Each row is a point on a landscape with many valleys, with its height.
From any point a ball rolls to the lowest of the 4 points nearest to it. It stops when none of these is lower. Distance is the straight distance between rows; heights are no part of it.
zabe: [ 99 154 151 126  88 168 108 117 117 114 122]  h=179
Neni: [ 92 184 138 120  82 163 108  86 127 111 146]  h=380
geba: [ 93 201 109 126  79 158 119  64 141 105 165]  h=462
gadu: [ 83 154 151 125  98 164  95 107 131 132 121]  h=245
Nal: [ 87 131 149 134 116 162  86 123 139 140 107]  h=136
gado: [189 105 109 103 165  49 189 136 120 128 155]  h=91
bazu: [110 117 143 139 125 156 103 147 123 133 103]  h=227
zofo: [172  92 107 142 161  97 154 159 122 136 123]  h=165
Degu: [ 97 105 140 142 141 153  90 142 144 151 101]  h=174
Pusu: [175 108 110  95 183  49 180 122 132 145 158]  h=78
vepi: [150 112 141 142 108 147 139 166  98 104 106]  h=212
ruv: [ 80 188 122 124  86 160 105  71 144 120 153]  h=609
Gege: [140  92 117 147 167 123 121 158 134 145 106]  h=289
lunuf: [157  91 108 143 165 105 137 157 129 144 117]  h=244
mol: [170 117 141  58 175  36 194 103 132 133 171]  h=79
Seru: [124  99 130 147 146 141 107 158 132 142 103]  h=222
liv: [169 115 136  67 182  39 188 107 139 137 169]  h=77
let: [166  94 100 134 176  89 151 154 131 144 128]  h=162
bige: [184 112 122  81 171  39 197 116 127 133 166]  h=71
sanan: [ 74 151 148 128 102 161  85 101 142 136 123]  h=175
viran: [190  96 106 137 138  90 177 166 106 110 126]  h=129
Pof: [142  97 127 147 139 136 126 162 119 131 104]  h=323
lor: [ 78 171 140 125  92 162  93  87 137 126 138]  h=371
bodeg: [175 101 102 113 188  61 166 133 137 147 147]  h=94
terag: [127 129 151 135  99 158 124 150 104 105 109]  h=236
dez: [133 128 150 132  96 160 129 156  98 103 107]  h=229
kep: [ 96 131 149 133 110 163  95 132 128 131 110]  h=93
vev: [187 101 102 119 169  62 177 141 122 135 143]  h=103
vonuk: [187  98 120 143 119 112 173 176  97  97 112]  h=163
vave: [147 104 131 147 125 141 134 166 109 116 105]  h=239
Fater: [ 96 190 132 117  78 165 114  84 123 106 151]  h=433
Piv: [ 65 129 149 133 123 160  73 113 159 160 110]  h=164
Lin: [ 75 186 125 127  89 157  92  66 150 129 151]  h=671
nak: [159  91 103 137 185  93 141 151 141 151 127]  h=209
vorep: [192  95 105 135 150  79 177 159 111 118 132]  h=118
lek: [165  97 117 144 140 115 149 171 111 118 113]  h=196
tokun: [175 113 118  83 181  44 188 114 133 137 166]  h=75
sifu: [106 138 152 132 100 166 109 132 113 116 114]  h=228
Migom: [ 88 136 149 134 115 161  89 124 135 139 111]  h=134
bipe: [183  95 100 127 168  77 166 151 125 134 134]  h=114
vufuv: [ 90 200 113 126  83 156 113  65 143 110 164]  h=521
vunik: [ 94 202  97 130  87 154 117  54 154 111 168]  h=45
Kug: [102 167 148 118  79 167 116 111 114 105 130]  h=37
golu: [150  88 106 142 179 105 131 155 139 154 118]  h=261
Dig: [ 74 139 148 132 111 163  79 109 147 144 117]  h=151
pivap: [162 105 134 141 109 139 151 173  96 100 108]  h=199
Pibur: [ 87 159 151 123  93 167 101 109 125 123 124]  h=316
dusev: [131 119 146 138 111 154 121 156 106 114 107]  h=251
labik: [ 97 170 151 119  82 167 112 106 117 109 135]  h=110
tobeg: [115 123 147 135 117 157 107 146 117 126 105]  h=235
Rup: [116  96 129 147 156 139 103 154 142 149 101]  h=200
fuv: [ 76 116 147 139 132 156  79 127 152 157 103]  h=157
Sizep: [171  97 121 143 132 118 154 173 104 112 113]  h=186
Pomen: [ 83 199  98 134  90 150 107  47 162 121 169]  h=482
tibaz: [180  91 104 138 152  92 161 162 116 126 123]  h=135
Momep: [112 157 152 124  80 170 118 124 105 102 125]  h=92
Bogo: [ 68 181 127 127  93 153  87  63 158 139 149]  h=684
Meki: [102  97 133 148 156 145  90 146 151 157 101]  h=193
dobu: [167  95  99 124 189  76 157 141 141 153 138]  h=131

For each start below, name the point where the ball stops.
vave | bige
tibaz | bige
Pibur | Kug
Sizep | bige
vepi | bige
Dig | kep
Bogo | kep
ruv | Kug
Fater | Kug
